Points, in no order, along strands that fork and pass close to each other.
Points whose rows are less than 62.5 apart are linked; no others are. Some points are linked to none.
Z390: [  0  -9  15  -9  26   7 -21 -17   8  -3 -12  11  -4 -10 -15  10   4   5
   5  10]
Z813: [ 13   1  10   5  -9 -29 -31  22 -27 -26   6  10  -7 -31  -5  -1 -18   2
   4 -21]
Z611: [  8   6   4   8 -12   2 -25 -10 -17  -1 -17  -2  -6   6  25  10   7   1
   5  15]
Z613: [-12  -9  10 -13  -1 -35 -14  -3  -9   8   4  20 -24  15   6 -20  17  15
  11  -6]
Z217: [ -7   4   0  16 -10   0 -19  25 -27 -10  -5  16   1   8  18  10  11  30
  -5   8]
Z216: [  7   5  -4  -2 -15  -1 -18  12  -6   1 -12  41  -5 -11 -28 -18  -5  13
  -8  23]
Z182: [ 22   5 -12  19  14 -16  -6 -38  54  -8   3  -5  10  12  25 -11  10 -31
  -3 -23]
Z361: [  7 -16 -23 -30  -2  49  40  35 -22   1  -4  -7 -29  -6 -23  -5 -13  -2
  16  -3]
Z239: [-10 -39   4  21 -17 -52  -7   7 -10 -14  18  21   1  -2  16   7  12  11
  -1  -3]
Z315: [ 24  -2 -19 -13  -9  12 -11 -34  11  18 -12 -34  11  10  -8  -7   4  -6
 -18  12]
Z990: [-21   9  14 -18   7  32  16  -9  -2  -4  -5  -5   0  -2  -7  -1  -6  -6
 -22   3]
Z435: [ 12   9   4  19  10  12  -1 -14   4  35   2   0  14   7 -11  12  -4   5
  16   0]
Z392: [ -4  21  -4  18  23 -30   3 -37  37 -14  -5   4  14  -2  19 -13  -1 -21
  11 -12]
Z118: [ -1 -10   2 -23   6  23  16 -20 -10  17 -28 -36 -16  15 -15 -13 -28 -27
 -12  15]
Z213: [  9 -20  -5  -4   6   9  -9 -27  23  15 -36   0  16   7  31  -6  -4 -18
 -35 -12]
Z172: [  7  16   5  34   0   6   9   4 -16 -16  -3   0  13 -12  -8  10 -17  12
 -14   8]
Z244: [ -5  -7  11  -4 -16 -50 -30   3 -27 -12  31   7 -17 -15  10  -4  -6   7
  14 -25]
Z55: [ 19  -4   9   1 -14  -9 -11  45 -22  -2  47   2   9  15 -19  -7 -14  14
 -15   3]
Z355: [ -7   8   8   8  15  18   4  -8  21   6 -36  -1  24  21  28 -11 -12 -14
 -27   4]
Z139: [  8   1 -13  19   5 -37  -8 -15  26 -26  18  -7 -25   6  37  19  26  -8
  23 -19]
Z349: [  7 -22  15 -11   5  11  13 -14  -3  10 -28 -31  -1  22   7  16  -7 -15
 -10  14]
Z30: [ -5  12  20  20  12 -11  26  -8  40   9  -2 -23  11   3  -5   1   3 -16
  -7  -8]
Z161: [ 14 -16  -4  29  15  -5  -2 -29  29  30 -19 -14  23   9   4  10  -4  -3
   6  -6]
Z391: [ -8   6 -26  10   1  49  17  10 -29 -17  -7 -16 -15 -19 -21  -1 -23   1
   6  14]
Z706: [-10   1  -9  24   4 -21 -10 -20  21   1  -5 -38  12  14  10 -18  25  -3
 -10  17]
Z586: [  0  -2  -5  24  -4 -25 -19 -30  20 -27   4 -31 -19  -7  32  12  12 -21
  -9 -16]
Z181: [-18  -6 -17  -9  21  44  -3 -11   6   5 -28 -18   5   0   0  -8   8  19
 -10  30]
Z292: [-25   9  -9  -7 -30 -37 -10  -9  22  -3   9  -8 -15 -13  20 -14  31 -11
  -4 -20]
Z460: [ 16  -5  -7  -1 -22  24 -19 -14 -31  -9 -14   7  -7 -12  -2   6  -7   4
 -12  20]
Z404: [ -2  11   8  12  16 -20   9   7 -36 -12  25  20  13 -23 -24 -25 -24  22
   2   0]
Z28: [  7   9  36  -5   1 -18 -10  24  -1 -13  20  21 -13  11 -11  -4 -10 -18
   8  10]
Z958: [-10 -10 -28 -14   6  47  15 -16 -12   8 -34 -36 -16 -10 -15 -20 -29 -29
  -1  13]
Z141: [ -3 -24  -9 -20 -16  -5  -3   6 -32   6  28  10  22  -3  -2   2   8  30
  13   8]
Z470: [  6  11  -3 -27  -2  29   9 -13 -27 -13   2   9  -1  -2  -9  -8  -6  -2
 -15  23]
Z802: [ -6  -3  22  12  20 -16  28 -28  22 -12  -4   2  17   4 -14  -3   0 -17
 -21   6]
Z42: [-12   2  -1 -17  -9  35  20  18  -9  19  22  -1 -14  15 -29 -10   6  20
  -6  16]
Z575: [-21  -6  16 -17   2 -21  12  10 -24  16  -5  14 -12  14   7   4  -7  11
  30 -13]
Z736: [-18   5  17   7  14 -30   0   7 -22  -9  19  15  -4  -5  -7 -14   5  22
   3   8]
Z124: [ 23  13  -4 -17 -11  -7   3   5 -38  11  10   6   2  -4 -15   1 -14   5
  17 -11]
Z942: [ -2 -18 -15  -7 -15 -31  -8  31 -25  -7  28  29  31   7  15  -2  18  33
  19  -4]
Z615: [-17  -2  13  10  -3 -35 -15  44 -20  20  35   7  11 -11 -23 -24 -21  22
   5 -11]
Z135: [ 14  -9  10  -1   8 -17 -19   7  -4 -18  -4   9  -8 -22  -9  28   3   9
   7 -12]
Z873: [-18  14   5 -18   8   1 -14 -17  30  15 -20  -4   6   1  11  -6  13  -3
   4 -15]
Z408: [  1   1   6 -14  23  18   6   2   6   6  -3  28   1  -8 -30   7  10  22
  15   5]
Z858: [  8   7  -5 -19  -9 -43 -18  17  20 -20  32  50 -14   1   6 -28  15  -6
   3 -13]
Z14: [ 14  17   9   8 -12 -15   0  -4  16  -1   7 -17  11  -1  -7  15   7 -25
  -7  -1]
Z523: [  2  -1  -8  -5  17  19   2  35 -17   6  11  22 -10   1 -29  -8 -12  29
  28  12]
Z713: [ 11  16   4  -4  -9 -32  -2  -6  24 -24  23  37 -17  -7  12   6  23  -7
   4 -30]
Z566: [ -6 -12   0  -2   0  42  18  45 -34  16  24  13 -15  19 -19  -7 -20  20
  12  16]
Z841: [ 24   8   1  24  19   0  -5 -33  37  10 -18 -21  19   7  20  12 -10 -27
  -8 -27]
Z984: [-13   8  -1  16  -7  23   3  26 -15  -8 -13  17   0 -12  -5  15 -13  24
  -1   1]
Z952: [  4  13   3   3  14  32  15  10  17   3 -27   6  21  17  19  14   2   5
 -12  -1]
Z347: [ -4 -19  -6 -31  32  46  34   3  28  14 -27 -38  26  16  15   1 -12 -15
 -16   2]
Z497: [ -4  10  18 -30   8  -1  20  18  -9  22 -18  -2 -12  15  -5  12  -3  -7
  17 -15]
Z492: [  7 -13 -10 -13   5  31  -9 -26  23  27 -20 -34  23  -2  19 -19 -11  -5
 -26  -2]
Z16: [ -8 -14 -19 -10   6  37  37   1 -10  19 -10  10  19 -16 -22   2 -15  -2
  26   5]
Z260: [  9  -6  -6 -28   0  21  21  31 -24  10 -16  -8 -13   6  -6  20  -8   9
  22  -2]
Z487: [  3   3 -11 -10  -8  29  -2  -1  -8  18 -38  42  -2  -4 -14 -10 -12  -1
  -2  10]
Z524: [ -8  19 -13  23  12 -30   7 -12  29 -21   8   0   8  -9   4  -2  11   7
   9 -11]
Z812: [-16  33 -14  13  14  -6   0  -3   9 -13   1 -13  21  -6  -3  -7  16  35
   0  -1]
Z29: [ 18   1  -2  -9 -18 -20 -14 -34   8  -8   1  23 -10 -10  -5  -7  15 -16
 -10   6]
Z82: [  0  11 -16  -2 -22 -11  -7 -10   2 -20  27  42  -8   0  30   5  28   5
 -11 -20]
Z112: [  4 -12  -7 -16  15  41  27   5  -1  20 -20 -35  10  18  12  13 -17  -2
   4   7]
Z673: [ 27  17  25  15 -13  -3   2  32   2   0  15  -8 -11  14 -13  14  -6 -15
  -2   3]
Z263: [  0  -5 -28 -11   8  50  39  20  -2  12  11  -7 -31  -6 -50 -13 -11 -11
  20   3]
Z804: [-19 -14   1  -1 -20  21  -8   5  14  29 -20 -19  25  -4  15  22  14  -2
   4 -11]
Z312: [  8   1  -3   3 -17 -15   0  -7   3   1   5  14   2 -27 -36 -12   2   0
 -15   2]
Z157: [-11  -4  -1  -7 -25 -47  -9 -23  -5  -5  16 -10  -5 -25   9   0  15  -8
  16 -20]
Z116: [  7 -16   8  -9 -13   8   6  46 -33 -13  43  12  15  -8 -30  -8 -30   1
  -9  11]
Z252: [ -1 -32   6   0 -10 -49 -28  17 -20 -18  41  27  -5  -2  24   4   1  -4
  16  -3]
Z320: [ 17 -20  32   2 -13 -22 -13  40  -7  -9  37  30   0  18  -6   3  -5   6
   1  -3]
Z868: [  3  32   1  14   8  37   1 -12  -4  21  -8 -15  -5   1 -15   3 -19   4
  16   3]
Z807: [  2   0   3  -1 -13 -15 -11  12 -18 -17  30  25   6   5  30   5  27  30
  -9 -13]
Z155: [-18  -9  21  16   9 -36  17 -21   4 -15  -6 -19  -8  -8   7  -2   5 -23
 -30   5]
Z128: [ 24  14   5  -7  14 -22   4  -6  21 -15  -3  26 -22  20  11   1  17  -3
  -4 -18]
Z15: [  0 -13  -5  19 -12 -20 -12  -7  44   3   9 -14 -14  25  43  23  31 -12
  19 -16]
Z384: [-18  13  -7   2  12   0  -3  -3  10   5  -5 -39   8  15  -1  -2  22  29
   3  16]
Z638: [ 14  23 -22   9   4  39   5  -3 -23   5 -33 -11 -12  -5  -9  -2 -26   5
  -1  -1]
Z108: [-12  -2  28   6  -8  11   0  26 -20   5  26  16  13 -19 -28   5 -26  -9
   4   7]
Z623: [ -3  -2   4  34   9 -12 -27 -26  34 -14  -6 -35  10 -10  18   4  15 -14
 -21  -3]
Z661: [  3 -17  10   0  -9 -17 -16 -15  42 -18  -1   2 -19  11  30  11  22 -46
  -6  11]
Z578: [ -6  -4  16  11  -6   3 -15   5  27  11  -4 -14  10  11  27  35  20  -7
  15  -9]
Z222: [  9   6  -7 -13 -15 -10   6 -18 -10  -1  10 -39  11   7   1   3  10 -16
  -7  13]
Z450: [-10  -5 -18 -13  13  30  -2 -28  11  18 -39  22  16  -3  -3  -8   1   2
  -4  22]
Z78: [-35   4   0  21 -14 -38 -12  -4  21 -14  11  15 -32  -2  29  -7  18  -7
  -1 -10]
Z702: [  7   9   8  20  -2 -14   0  -5 -52 -15  14   0  -5 -11  -6  -5 -29  19
 -17   0]
Z864: [-16  -2 -36  -2  12  47   5   3   2  -1 -18 -33  -3 -30 -24  -2  -2  16
   1  20]
Z53: [  5  15  -1  -4  10  -8  13  14  17 -13 -24  15   2  16  22  11  16   2
  -4   1]
Z37: [ 16 -16 -21 -17 -11  30  17  -3 -26  17 -12 -27  -5   3  -3  17 -14  -9
  16  -3]
Z972: [-24  20  17 -11  -9  20  13  16   2  14   2   3  -9  -4 -31 -16  -5 -12
  -8  14]

Follow the links from the first point to the second, and from the first to the third. Name the last point that the two ways share.
Z213, Z408, Z736 -> Z217
Z952, Z702, Z566 -> Z217
Z807, Z802, Z55 -> Z14
Z390, Z141, Z222 -> Z807
Z141, Z222, Z252 -> Z807
Z128, Z116, Z155 -> Z14

A fork is a point with three links, a tip a point with one. Leave the first point through the second and follow the links. Name the first fork or tip that comes.
Z392, Z182 -> Z29
Z29, Z312 -> Z804
Z470, Z990 -> Z244
Z713, Z128 -> Z14
Z260, Z497 -> Z217

Name the points in between on the shortest way along the links from the first point to the second, in order.
Z118, Z813 -> Z349 Z112 Z37 Z260 Z497 Z575 Z613 Z736 Z404 Z702 Z172 Z984 Z217 Z611 Z460 Z470 Z990 Z972 Z42 Z566 Z523 Z408 Z390 Z135
Z355, Z404 -> Z952 Z53 Z128 Z713 Z82 Z807 Z217 Z984 Z172 Z702
Z312, Z384 -> Z216 Z487 Z450 Z181 Z864 Z391 Z638 Z868 Z435 Z161 Z841 Z182 Z392 Z524 Z812
Z28, Z858 -> Z673 Z14 Z222 Z315 Z492 Z213 Z355 Z952 Z53 Z128 Z713
Z182, Z15 -> Z392 Z524 Z812 Z384 Z706 Z623 Z586 Z139
